Points, in no order, along strands that fork and pass close to each other.
In the rows, 128 means zero.
Two points are linked if the straight distance between their rows is under 141. Some points are linked to none.
J729: [120 145 101 171 124 162 161 163  82 168 159 129 107 113  89 152 111  88
 161 140 154  92 101 155  71 149 113 118 129 102 134 129 110 161  90 158
  90]
J700: [150 134 111 178 139 114 147 204 128 109 171  96 142 111 153 165 110  93
 143 128 150 144 134 145 137 106 159 158 128 137 145  91 169 144 133 153
 128]
J557: [105 100 167  80 125  72 134 123 172 130  80 176 148 144 135 115 137 151
  57 138 137 144 131 111 146 108 102 149 107 135 122 122 172 102 149 123
 213]
J553: [119 105 120 118  85 113 133 107 121  97 143  90 139 126 164 141 142 146
 155 129 182 111 135 131 134  78  90 153 122 173 137 115 146 165 112 200
 116]
J906: [100 103 112 124 142 123  71  80 129 161 111 107 104 119 126  89 123 127
 120 110  85 126 127 117 138  85 135 119 116 126 148 122 104  54 133  54
 112]
J652: [182 122 128  81  71 111 141  93 128  83 143 126 153 119 177 148 156 161
 142 123 157 112 143 139 149 121 112 152 106 177 117 141 141 172 112 178
 134]
J539: [114 130 189 104 106 134 109 192 202  87 163 177 195 113 159 126 100 162
  81 135 152 149 106 100 122 114 114 136  74 107 149 148 226 141 154 133
 171]
J912: [127 122 135 110 140 127 117  97  59 141  80 136  88 128 124 127 171 107
 132 130 123  92 126 124 121 160 113 131 120 115 121  98  58  59 127 124
 106]
J297: [101  78 140  90 153  84 144 181 132 119  96 180  86 130  67 160 166 108
 103 129 140 145 122 118 150 169  97 114 169 100 102 115 134 131 126 180
 160]
J52: [145 155 141 113 104 169 117 121 136 172 120  84 166 123 195 152  84 126
 152 188 146 108 155 129 122  62 191 148  46 159 108 144 129 104  91 123
 123]
J248: [160 144 144  87 141 136 145 119 102 174  56 112 111 137 122 125 118 130
 112 171 115 128 176 124 144 164 170 146 115 134  92 112 111  63 125 101
 142]
J568: [128 124 127  80 116  98 144 110 146 159  99 123 132 136 149 148 108 129
 137 166 129 141 192 118 139  65 146 159 112 174 117 122 115 120 111 144
 146]
J244: [161 149  93 145  81 157 147  62  93  89 142  72 116 145 116 134 181 127
 175  97 149  94 123 132 114 153 109 137 175 171 100 128 109 191 100 190
 104]
J852: [ 91  98 138 155 152 108 136 163 141 160 141 148 140 123 113 111  86 123
 129 122 137 157 133 139 103  83 139  91 109 103 168 134 157 164 159  87
 150]
J767: [ 47  83 163 121 152  96 103 146 111 175  85 135 118 151  99 120 113 122
 115 147 157 140 142 100 126  91 109 121 131 126 158  80 128 102 153 149
 154]
J645: [158 120 107 129 110 144 121 162 112  86 176  84 117  96 119 147 157 124
 161  98 122 120 139 142 154 146 141 119 139 141 115 139 135 138 115 135
  81]
J369: [173 169 152 153 129 145  78 174 153 108 186 125 188 128 230 146 126 141
 100 148  95 142 117 110 121 105 199 156  44 132 135 119 120  93 147  96
 129]
J454: [ 96 104 148 112 143  81  71 189 182 129 122 161 152 123 143 121 100 134
  84 132  97 154 110  91 145  79 149 137 118 131 155  96 154  78 155 104
 179]
J760: [132 134 115  70  83 156 140  69 112 141 124  96 106 105  90 116 143 127
 160 103 127  98 130 144 140 131 103 107 136 159  81 188 132 161  69 172
 102]
J967: [162 125  88 145  77 140 213 106 116 119 160 116 113 100 134 158 143 123
 170 102 161  87 117 182 117 137 103 114 129 149 116 173 145 203 113 146
 113]
J499: [110 162 128 130 137 114  90 121 120  94 142 182 128 177  96 125 140 132
 122 105  90 119  96 109 134 184  78 110 184 117 123 102  72 151 116 199
 122]
J366: [161 152 146 101 131 109 130 108 101 161  71  97 129 155 174 127 118 128
 103 170 115 127 175 120 139 114 176 172  87 163 110  88 103  51 140  97
 154]
J150: [ 92 111 177  99 151 133 128 133 126 174  60 177 117 150  57 119 119 121
  74 155 137 136 114 131 146 205 138 120 129  72  95 155 140  84 145 104
 173]
J578: [121 100 152 109 142  83  97 155 172 107 105 144 132 141 136  91 117 170
  77 136  67 173 148  83 141 107 142 123 129 150 147 109 137  94 176  58
 194]
J343: [108 144 121 145 134 104  97  97 117 125 126 111 143 173 152 110 130 124
 116 121 117 116 140 104 132 100 115 157 131 147 153  60  91  88 146 135
 137]
J157: [125 167 134 120 108 108  50 176 132 107 182 171 173 124 157 142  96 132
 101 144 103 125  95 127 147 134 145 159 100 139 147 114  98 112  94 180
 118]
J277: [109 133 167 103 140 151  99 144 154 165 104 121 173 139 146 100  85 137
  86 161 131 123 133 120 135 116 151 129  70 110 112 116 160  76 129  98
 170]
J135: [115  94 167 100 131 116  78 186 158  77 139 129 144 114 126 115 136 154
 110 105 141 139 124  98 156 134 103 115 148 128 152  96 179 119 162 171
 131]
J708: [185 111  89 148 121  96 140 111 165  47 156 135 130 146 147 137 160 152
 148 117 138 138 100 140 154 161  82 140 197 138 124 103 130 195 119 178
 120]
J184: [138 116 125  99 139  90 162 159 110 118 105 167  90 137  94 166 164 100
 107 138 139 118 132 119 143 178 100 148 157 121  88 102 108 106 103 186
 156]
J232: [120  86 146 112 143 119 104 169 152 151 130 117 127  94 162 136 100 134
 138 141 104 146 159 120 144  55 179 109  90 140 135 144 134 107 127  69
 125]
J554: [154 144 124 139 146 118 209 137 117 116 115 165 106 161  92 155 152 105
 107 134 140 131 137 126 107 209  94 139 154 104  94 122 113 155 135 157
 151]
J145: [129  99 104  98 110  87 161  91 144 128 110  80 106 123 159 150 138 134
 159 126 155 130 196 129 150  28 140 163 144 186 117 113 149 122 113 128
 122]
J743: [112  83 162 149 153  70 116 152 196  61 107 159 143 152 144  87 124 179
  64 130 135 170  93 103 127 125  84 122 162 118 165 105 195 138 199  86
 198]
J980: [153 135 111 173 131 124 136  97 132  96 149  70 139 151 195 121 137 150
 158 118 121 144 176 118 118  58 155 154 124 172 152  97 118 131 169  81
 115]
J970: [104 151 158 116 127  95  79 203 120 125 154 204 150 122 132 152  83 119
 108 152 120 136  89 118 143 160 120 138 114 106 165 117 113 119 113 186
 131]
J769: [123  96 184 107 141  60 132 160 171  88  97 169 145 127 168 117 143 164
  50 141 135 165 114 107 142 119  95 155 114 129 145 111 195 101 183 106
 206]
J262: [153 188 134 128 134 147 126 143  74 100 133 154 136 167 117 152 158 117
 120 128 109 105 137 112 129 224 141 157 148 121 113  90  62 103 140 167
 109]
J156: [126 131 183 126 146 123 151 166 129  99 119 155 148 158 135 119 121 151
  74 140 140 140 136 112 128 192  96 127 117  99 136 117 168 109 189 125
 162]
J512: [104 138 116 126  83 153 137  90 127 157 144  66 144 129 176 148  94 122
 174 148 157 105 156 144 124  18 161 153  81 168 127 148 136 118  88 125
 100]
J351: [172 179 138 126 147 132 163 133 118 100 135 144 139 175 105 138 132 118
 102 139 108 136 151 121 138 221 130 162 148 119  98 111 123 106 145 149
 148]
J229: [127 160 113 189 159 143 172 127 105 162 131 114 131 150 100  95 107 109
 119 124 121 128 136 148  85 150 120 113 127  99 138 118 128 149 154  85
 137]
J84: [170 150 167 128 102 134 103 168 208  52 145 130 206 127 230 115 144 193
 119 145 132 141 138  73 109  79 145 166  90 153 145  98 172 141 160 125
 168]
J283: [156 109 136 108 155 119 173 138 109 175  81 118  94 108 127 130 119 121
 134 154  97 149 187 136 136 130 178 121 110 135 111 143 109 103 132  63
 123]
J560: [140 147 128 145 145 161 160 124  63 139 108 139 100 126 101 135 176  85
 122 115 139  82 103 135  85 196 104 139 135  77 103 117  79  96 114 136
 108]
J721: [130 151  96 177 167 137  86 163 132 165 159 129 130 127 108 123  84 107
 121 128  77 149 116 135 134 125 169 121 137 101 146 111  95 108 119  86
  98]
J621: [122 182 123 116 124 140  79 104 156 138 149 168 174 153 143  94  99 146
 104 130  77 138 130 109 131 127 136 125 107 134 147 124  77 135 138 122
 124]
J622: [113 119 177  99 115 139 108 152 185 130 146 160 183 122 139 120 106 149
  78 143 146 136 110 128 141 118 129 127  56 102 124 168 198 117 135  99
 178]
J246: [110  83 134 131 137 109 107 143 130  68 141 156 109 121 107 124 172 137
 123  88 169 119  73 126 129 156  49  82 165  91 140 118 142 166 137 179
 118]
J841: [101  93 150 120 172 135 169 130 118 107  77 126  88 146  64 106 184 126
 112  94 135 130 134 103 111 181  77  87 190 103  96 115 147 145 162 139
 145]
J786: [145 157 108 137 111 166 152 164  98 171 139 129 125 107 100 163  95  98
 146 172 158  95  99 158 123 178 142 141 108 103 108 140 108 127  62 174
 112]
J868: [132 151 152  87 117 144  92  93 163 117 128 149 170 153 139  77 115 175
 108 118  79 138 160  92 129 125 139 110  98 141 131 136 109 125 164  97
 142]
J606: [150 137 134 188 157 114 117 200 136 104 175 105 156 126 171 139 103 132
 132 114 130 157 133 125 114  95 156 129 124 133 169  82 165 144 170 114
 118]
J180: [103  99 146 130 143  90  98 180 180 135 129 133 146 103 181 125 101 139
 110 144 113 156 139 103 128  35 163 138  87 142 152 113 166  91 133  72
 166]
J285: [116 103 137 184 165  93 170 160 168 102 135  97 139 120 172 106 101 159
 124 124 144 151 151 148 113  45 126 106 136 136 163 114 196 171 182  45
 165]
J679: [134 176 124 156 147 134  87 175  83 114 149 134 141 147 127 145 130 105
 118 135 117 112 114 121 133 183 150 152 138 117 142  70  79  79 137 158
 103]
J650: [137 179 100 175 150 160 154 140 103 164 155 154 123 135  89 126 100  99
 136 128 108 128 117 146  83 179 123 108 138  84 135 132  97 164 131 115
 104]
J931: [150 159  98 155 148 167  78 153 145 183 156 134 150 104 147 137  64 127
 140 163  91 144 114 153 136 121 208 115  98 108 130 147  93 110  91  86
  98]
J79: [149 128  89 137 137 139 192 104  89 163  95  88  75 112  98 155 157  82
 161 128 140 106 152 157 121 129 147 148 151 128  88 132 102 104  85 110
 113]
J416: [135 118 139 107 143 176 121 154 151 200  82 148 133 102  95 128  59 129
 130 174 124 150 128 144 149 167 190 104 102  83 104 177 138 104 104  82
 135]
J129: [155  63 118 114 126  77 153  77 162  85 100 143 112 128 166 108 156 168
 146 120 146 146 148 131 136  85  78 120 156 150 156 125 130 179 154 112
 140]
J475: [120 159 135 137 142 114 108 119 105 155  99 106 138 164 171 122 109 121
 116 164 117 116 158 107 127  94 157 167 102 155 150  73  81  58 140 108
 142]
J842: [143 198  87 153  88 154 105 125  71 121 159  90 136 146 102 151 144 103
 150 144 126 100 107 138 131 185 163 167 147 161 105 123  64 142  64 195
  97]
J626: [ 74  79 107 120 158 131 124 108 121 185  66 141  68 119  38 121 139  84
 125 125 120 127 107 129 121 129 127 103 170  83  92 127 115 101  82 108
 146]
J502: [112 132 130  87 127 150  85  49 127 178  80 123 136 131 106  83 121 133
 105 123 101 113 122 115 146 126 137 112 112 115 113 142 115  61 115  86
 130]
J237: [ 70  99 165 111 140 105 127 160 134 155 106 111 143 132 141 133 110 132
 126 147 174 137 164 106 123  53 120 130 114 150 159  87 166 125 152 158
 145]
J757: [121 147  77 175 145 158 167  41 108 154 132 110  78  95 109 114 149  83
 179  87 102 113 132 149  89  95 116 119 157 122 143 176  99 140 113  65
  78]
J485: [132 201  75 147 129 181 105  39  77 155 116 105 108 128 101 121 161  81
 158 119  91 101 112 123 108 150 155 156 165 133 111 139  41  97  87 144
  77]
J542: [119 129 127 166 124 155 111 137  78  83 164 105 117 133 112 120 172 137
 167  91 153 105 113 117  90 155  81 102 167 125 142  96 101 170 141 189
  71]
J408: [142 136  97 122  95 166  98 113  58 144 125  72  85  82 109 148 146 102
 165 138 137  92 106 155 142 145 168 152 125 138 101 158  84  86  36 140
  54]
J677: [ 93 129 139 163 170 132 168 116 100 166  89 106 111 149  82  97 124 101
 117 127 134 126 146 136  89 138 101 116 150  96 122 100 133 129 156  97
 147]
J796: [157  93 144 112 115 104  92 132 155  57 134 117 149 121 204 116 148 191
 157 128 141 147 156  81 129  74 114 138 137 172 176  92 126 139 170 136
 114]
J996: [151 130 106 168 114 154 136 145  67  85 177  93 104 103 126 137 176 127
 170  93 136 116 128 131 109 155 124 110 140 126 149 130  95 165 136 151
  56]
J300: [143 135 135 152 147 113 154 121 152 122 132 111 150 134 162 104 117 137
  70 132 101 142 137 156 130 121 138 132  89 120 126 133 154 107 154  40
 170]
J436: [123 129  99 157  58 120 134 112 100  93 179  58 133 117 163 157 138 147
 185 135 178 107 123 147 128  76 127 165 128 202 143 136 140 182  82 201
  96]
J333: [135 161  82 184  58 147 149  77  79  90 172  47 114 140 128 159 162 134
 198 107 174 104 115 140 113 112 131 162 155 180 129 133 106 192  93 185
  86]
J699: [142  80  94 136 122  93 197 102 152  88 129 119  96 111 147 142 149 143
 181 114 160 134 142 151 131  84  83 120 174 152 139 128 136 202 131 140
 114]
J734: [116  88 104 127 123 121 164 135  95 109 135 102  71 102  97 161 183 105
 160 108 162  99 123 139 112 117  86 112 164 134 104 130 115 160  95 172
 100]
J103: [115 112  93 104  99 115 158  97 115 120 132  53  91 117 118 158 152 123
 179 116 156 119 177 148 156  54 133 152 163 187  98 131 133 141  75 160
  86]
J26: [ 93 123 131  82  96 153 146  72 104 167  99 126  97 114  67 131 152 114
 149 110 144  95 112 141 113 150  77  94 145 134  83 180 120 166  70 183
 117]
J178: [152 161  88 139  85 138 124 131 145 100 196 110 156 135 105 129 106 140
 156 113 119 126 114 148 135 154 116 126 152 158 113 143 128 203  94 192
 112]
J6: [160  89 111 154 159 107 166 106 139  67 133 136  89 112 133 101 184 149
 120  84 120 138 114 142 121 162  79  97 165 106 150 139 131 155 175  77
 113]
J835: [139  85 124 128 146  86 158 105 154 100 114 160 106 137 120 104 155 149
 117 107 121 151 132 131 130 130  89 105 146 112 142 133 127 163 160 103
 154]
J16: [ 61  71 110 121 137 115 121  86 142 190  81 155  98 130  53 108 120  98
 125 118 128 134 105 138 129  98 128 102 154  98 110 156 136 134 104 104
 160]
J217: [ 84  90 185  81 129 120 125 165 153 156  93 201 126 157  72 141 109 128
  61 157 152 167 123 122 161 196 142 127 125  85 105 178 175 102 157 129
 180]
J255: [115 107 152  81 121 121 104 114  84 153 103 125 104 116 131 130 142 128
 136 136 128 114 149 111 134 116 127 123  98 140 142 120  86  77 130 136
  97]
J989: [146 115 138  99 112 118  99 181 136  71 169  98 140 105 141 145 142 141
 131 111 134 128 127 122 167 153 135 135 134 148 122 117 167 127 125 182
 110]
J508: [132 153 143  96 113 178  87 121 136 170 101 100 170 124 167 121  84 132
 126 177 140 109 134 126 142 106 180 136  64 134 110 132 124  71  90 114
 126]
J235: [109  98 143 132 149 129 136 144 134 178 106 127 120 116 129 113  91 127
 133 137 114 153 165 132 125  97 166  96 100 119 141 145 126 122 147  59
 125]
J585: [134 165  98 190 132 163 106 125 128 130 201 106 158 129 130 110 109 119
 132  87 136 109  94 156 112 124 121 102 121 103 147 111 147 164 135 115
  96]
J80: [128 154 118 165 132 147  96 150 150 121 201 154 168 136 109 118 100 133
 106  99 127 133  80 147 121 163 103 103 125  85 149 125 157 160 144 134
 115]
J631: [111 196 122 139 140 146  87 110 129 135 149 175 166 179 104 106 103 132
 108 115  86 125 113 116 124 183 114 120 150 113 133 106  70 140 132 159
 120]
J406: [ 88  81 143 141 159  73  96 208 113 116 138 178 113 117  91 136 126 107
 112 120 141 149  90 115 126 126 100 101 142  89 171  92 138 133 166 149
 132]
J137: [202 117  98 136 102 125 169  97 120  56 135 111 106 135 138 144 194 147
 166 106 148 125 134 139 133 181 108 140 191 155  98 125 120 193 126 175
 107]
J473: [169 111 125 119 113 113 168  76 101 122 130 119 116 114 186 127 160 139
 137 111 141 119 150 154 126 104 123 142  76 149 134 150 119 125 144  94
 118]
J710: [ 68  86 141 117 139 103 109 124  94 162  98 137  87 137 111 132 126 118
 148 137 132 128 147 104 117  89 106 122 135 126 164 104  86 105 138 138
 108]
J424: [158 183 118 134 106 148  49 164 120 110 190 126 161 126 174 140 119 139
 124 137  83 132 123 120 155 136 195 153  93 160 142 124  66 104 109 152
  85]
J320: [137 139  97 165  87 162 166 133  78 173 153  82 115  93 156 181 107  97
 184 147 172  85 115 178 113 101 173 141  84 146 122 163 121 134  72 138
  81]
J559: [115 134 171 141 151 130 137 144 160 148 105 122 151 148 121  95  84 142
  47 160 108 148 134 140 135 150 146 131  93 103 104 144 188  90 151  40
 196]
J212: [131 174  72 186 141 146 127  72  94 141 139  94  94 148 105 133 143  77
 159 113 101 120 129 127  98 121 141 165 158 132 139 105  56 115 109 124
  81]
J185: [147 120 119 148 133 113 122 127 177  84 172 175 150 149 135 107 119 170
 103 101 123 152 101 124 129 160  82 110 140 108 156 132 142 177 162 127
 136]
J957: [ 81  51 139 110 154  80 144 174 152 124 104 182  86 132  58 135 147 117
  93 122 134 164 116 127 150 143 126 101 158  96 117 146 164 149 160 119
 176]
J161: [115 109  91 119 151 137 117 102 114 167  78 110  76 108  76 133 137  85
 132 133 123 114 122 138 142 126 146 139 158 102  94 118 105  72  69 109
 118]
J90: [ 99  96 143 160 153 107 104 172 106 102 157 152 117 120 118 114 137 124
 128 107 165 136  95 122 109 127  79  87 140  83 179  91 147 158 170 150
 111]
J466: [ 76 139 139 109 132 146  89 103 117 125 118 170 113 171  55 119 146 111
 138  96 100 115  88 110 120 184  67  83 182 103  95 134  86 162  95 194
 134]
J325: [179  99 123  78 121  88 128 131 191  74 154 157 137 116 158 128 144 169
  97 109 113 154 129 126 177 117 122 141 123 138 116 142 162 135 142  98
 160]
J574: [134  82 123  90 128  92 185 147 152 140 117 165 115 100 124 160 137 123
  98 131 158 140 134 160 155 129 117 131 107 117 105 173 186 143 127 119
 165]
J345: [129 120 114 100 126 129 115 133 140 147 137 144 131 122  98 129 112 117
 132 134 112 135 124 138 153 148 132 117 128 110 108 142 130 130  98 140
 134]
J564: [ 91 134 138 106 130 157 122  81 101 158  94 150 111 144  59 123 142  95
 136 111 132  94 100 123 111 166  79  87 152 100  88 145  97 141  86 175
 130]
J604: [153 185 112  99  84 189  94  97 123 129 179 105 165 113 127 110 116 143
 141 119  93 115 126 137 134 161 163 115 100 158 115 176 102 148 105 160
  80]
J649: [155 131  96 138  69 145 201 142  83 144 164 108  92  81 131 182 141 120
 196 127 154  86 116 176 108 129 140 124 106 161 126 185 123 184  84 156
  85]
J889: [127 144  95 104  78 159 173  38 110 156 130  93  99 101 110 131 132 105
 198 104 124 101 143 155 114  81 116 120 137 168 114 189 122 170  87 139
  87]
J503: [153 147 175 112 102 136 108 189 180  65 164 140 205 111 195 140 111 167
 108 128 153 139 117 101 127 120 117 148  89 137 140 123 199 147 151 170
 146]
J259: [139 137 141 127 147 112 102 186 110 118 137 135 141 124 137 144 129 109
  96 134 116 128 118 122 155 171 146 154 118 110 127  87 137  53 139 140
 131]
J575: [116 147  92 180 121 144  88 130 125 130 203  96 144 121 148 119 100 126
 165  94 128 126 120 144 108  63 138 114 120 136 171 126 122 162 127 117
  72]
J987: [101 109 167 111 156 159 133 123 108 179  70 128 106 127  73  89 134 123
  90 135 126 125 124 134 135 191 140 101 115  80 100 149 150  73 147  75
 143]
J671: [108  71 150 167 152  70 145 167 194  78 109 136 141 129 152  88 118 171
  91 127 130 170 120 125 124  72 112 112 153 125 164 124 199 168 190  53
 194]
J670: [171 175 103 131 121 207 157  87 119 197  98 114 135  96 130 123  83 118
 158 151 126 105 113 169 121 157 184 117  91 114 105 192 123 112  91  86
 107]
J65: [122 110 124 155 147 148 132 111 103  80 143 142 103 132 101 115 189 127
 150  84 140 100  83 118  87 170  51  82 173  92 133 117 101 176 137 164
  94]
J846: [170 135 132  78  88 100 158 129 117 115 142 152 141 115 153 172 141 129
 110 146 167 115 125 153 156 157 106 164  98 152  98 141 148 134  92 197
 148]
J532: [151 158 126 130 138 171 213 112  82 134 102 154  94 130  79 151 175  86
 138 121 132  91 114 118  66 204  96 126 160  95  78 149  86 151 113 149
 135]
J275: [ 83 105 106 126 129 123 117  68 153 172 113 152 117 124  82  86 108 102
 136 102  94 147 122 135 118  98 121  92 143 109 141 174 125 168 128  79
 141]
J104: [ 87  71 154 106 131 107 129 171 170 150 111 188 126 141  65 124 107 124
  84 146 140 184 119 127 145 147 150 115 126  88 122 176 198 148 167 104
 187]
J110: [179 116 149 110 107 113 113 144 176  47 125  95 175 118 225 125 155 180
 137 134 143 139 158  85 129  55 143 166 121 186 145  88 166 135 159 134
 150]
J775: [ 90 117 161  92 127 125  70 121 160 150  99 164 143 161  96  79 102 157
  89 131  77 152 140  86 138 126 150 100 117 126 134 134 113  96 164  79
 175]
J825: [190 174 147 131 130 157 111 152 169 126 158 126 175 119 225 142 122 147
  96 158  85 134 136 127 134 111 211 149  43 137  99 157 133  84 121  59
 141]
J752: [109 114 128 123 115 109 112  90 119 102 131 100 134 142 155 118 150 136
 142 105 154 102 139 111 136  91  81 144 131 151 142  89 125 123 132 166
 127]
J955: [161  95 150 141 139 110  89 139 181  57 131 116 162 135 196  84 147 206
 123 119 118 155 136  87 122 111 112 119 161 148 181  85 144 130 202  99
 133]
J159: [140 113  83 173 120 141 235 114 126 110 143 113  95 118 130 150 155 118
 195  95 167 102 131 164 106 109  92 103 169 141 127 145 148 219 130 127
 109]
J41: [144 189  93 116  71 168 146  36  66 157 125  90  96 111 121 144 142 105
 196 141 117 106 141 133  97 111 152 145 132 179 120 193  79 154  75 164
  65]
J920: [144 133 142 173 156 118 132 161 157 103 156 109 165 132 184 101 120 158
  93 118 121 143 132 131 112  99 132 133 101 127 149 109 169 131 170  67
 153]
J885: [124 188 110 110 138 193 125  14  80 176  73 117  83 100  79 103 157  88
 172 119  85 108 125 111  88 135 133 128 167 132 115 169  73  88  91 121
  86]
J168: [ 93 118 149  84 138  75  59 126 143 117 112 204 129 174 105 124 138 140
  84 114  83 120  96  98 173 160 102 123 158 118 129 105  95  84 139 152
 166]
J174: [ 88  96 154 135 171 123 183 143  91 149  59 121  83 138  65 104 156 122
  95 133 137 134 147 130 109 167 105 101 150  95 101 124 142 123 159  88
 159]
J921: [167 163 100 158 117 134  70 136 122 126 186 109 164 116 212 144 128 135
 130 142  97 131 123 128 135  81 205 157  65 157 145 125  78 106 124 109
 101]
J929: [ 84 101 109 154 137 113 157 142 132 167 139 135 120 125  98 128  97 102
 149 133 163 137 124 148 106  79 102  98 124 108 153 129 152 176 126 124
 130]
J386: [ 99 113 170  87 127  93  57 196 184  86 139 169 167 120 136 123 117 158
  92 116 106 162 104  73 155 110 126 130 135 130 151  95 174  95 156 148
 169]
J312: [151 166 143 102 104 129 136 160 132 137 139 131 179 125 164 167 104 112
  96 166 164 107 116 141 151 151 137 182  74 130 112 124 163  92 100 182
 152]
J993: [102 154  75 177 126 145 145  45  99 157 140  88  78 130 105 139 120  87
 187 117 105 130 144 132  92  67 131 148 162 135 143 143  82 125  98 105
  67]
J959: [106 100 167  89 148  79 102  96 158  88  97 179 117 186 110 120 171 154
  83  97 113 135  97  96 167 178  63 106 185 120 112  94 134 107 162 156
 176]
J839: [188 151  88 152  98 130 157 129 171  74 182 111 170 152 149 141 118 151
 147 123 136 141 125 140 131 151 122 144 162 151 125 119 144 208 133 168
 132]
J276: [134 161 129  94 136 173 112  35  99 183  60 115 105 121 104  87 124 108
 134 129  86 118 137 125 125 137 143 118 130 122 124 160  90  80 121  76
 113]
J698: [134 151 132 112 148 183 156 105 148 198  78 120 139 110 101 103  72 128
 127 160 109 139 146 154 134 168 181 100 108  98  95 179 151 112 117  51
 140]
J597: [124 150 121 133 116 140 152 155 100 177 119 115 145 126 135 159  97  97
 140 175 168 101 136 150 130 144 145 160  98 129 120 111 125 111  91 179
 129]
J330: [130 103 179 129 148 106  96 196 165  40 126 138 159 120 170 121 132 173
 108 120 166 154 117  84 141 149  99 128 171 126 171  79 191 129 197 178
 130]
J526: [ 91 121 113 148 160 128  62 119 129 171 131 130 113 131 100  97 108 115
 122 117  75 138 113 110 130 113 144 109 145 108 156 107  79  74 131  79
 106]
J696: [ 95 142 101 166 101 139 118 100 122 138 180  70 130 129 140 147  83 114
 183 125 141 122 140 145 111  29 139 137 116 153 155 145 127 143  90 132
  71]
J592: [112 115 103 180 140 121 180 175 132 139 156  89 128 110 139 159 102 106
 170 125 170 130 149 159 115  74 130 130 132 130 141 109 174 174 132 128
 123]
J625: [136 148  98 130  97 193 160  91 105 206 103  92 109  81 133 155  82 112
 192 160 160  84 113 185 125 102 168 120  85 142 117 191 126 123  51 118
  77]
J56: [143 133 145 122 127  89 115 194 119  79 159 200 131 134 145 158 128 133
 113 133 124 150 115 104 142 187 104 144 137 121 161 107 108 136 151 191
 123]
J197: [179 146 164 118 152 166 107 155 145 152 132 126 156 114 182 137  91 142
  95 170 101 149 137 143 145 163 206 122  53 108 112 168 135  67 132  58
 129]
J960: [161 129 100 125 120 161 172 134  98 133 129  78  86  90 103 157 155  96
 179 110 122 116 166 152 132 133 173 122 151 144  93 161 120 131  97 114
  83]
J352: [103 143  97 158 144 145 162  50 124 171 112 142  93 107  85  94 131  93
 154  91  94 126 119 142  91 115  99 100 156 111 139 184 120 173 129  72
 123]
J455: [163 150 167 112 149 143 124 195 128 131 126 150 140 122 155 163 102 118
  91 167 126 144 126 136 158 199 171 146  85  95 118 138 148  51 137 114
 135]
J127: [112 107 157  70 119  78 141 116 143 155  75 173 141 149 126 122 116 147
  99 156 133 148 167 109 146 107 109 146 115 157 129 115 124 123 150 148
 187]
J261: [102  97 165 111 159 110 145  94 135  94  72 154  98 180  89 106 186 145
  88  94 141 133 112 109 133 187  50  90 192 108  94 108 142 139 160 156
 166]

Follow the links from the first point to the second, and from the first to the third. Name the last point that the two ways share.
J671; J129; J137: J920
J65; J564; J300: J454
J960; J606; J499: J454
J554; J786; J168: J174
J185; J503; J557: J277

A fork is a point with three links. Follow the links from the first point to the second and name the forks in between, in order.
J248; J80: J235 > J920 > J277
J621; J960: J454 > J135 > J645
J885; J775: J645 > J135 > J454
J557; J606: J920
J553; J626: J235 > J454 > J135 > J645
J622; J185: J277

A fork is a point with three links, a tip a point with one. Leave the first point through the second and follow the links. Name the first fork or tip that comes.
J920; J606: J235
J835; J185: J277
J424; J921: J554
J597; J786: J174
J466; J499: J454
J212; J485: J931
J262; J679: J56
J931; J721: J645
J283; J248: J553
J159; J967: J416
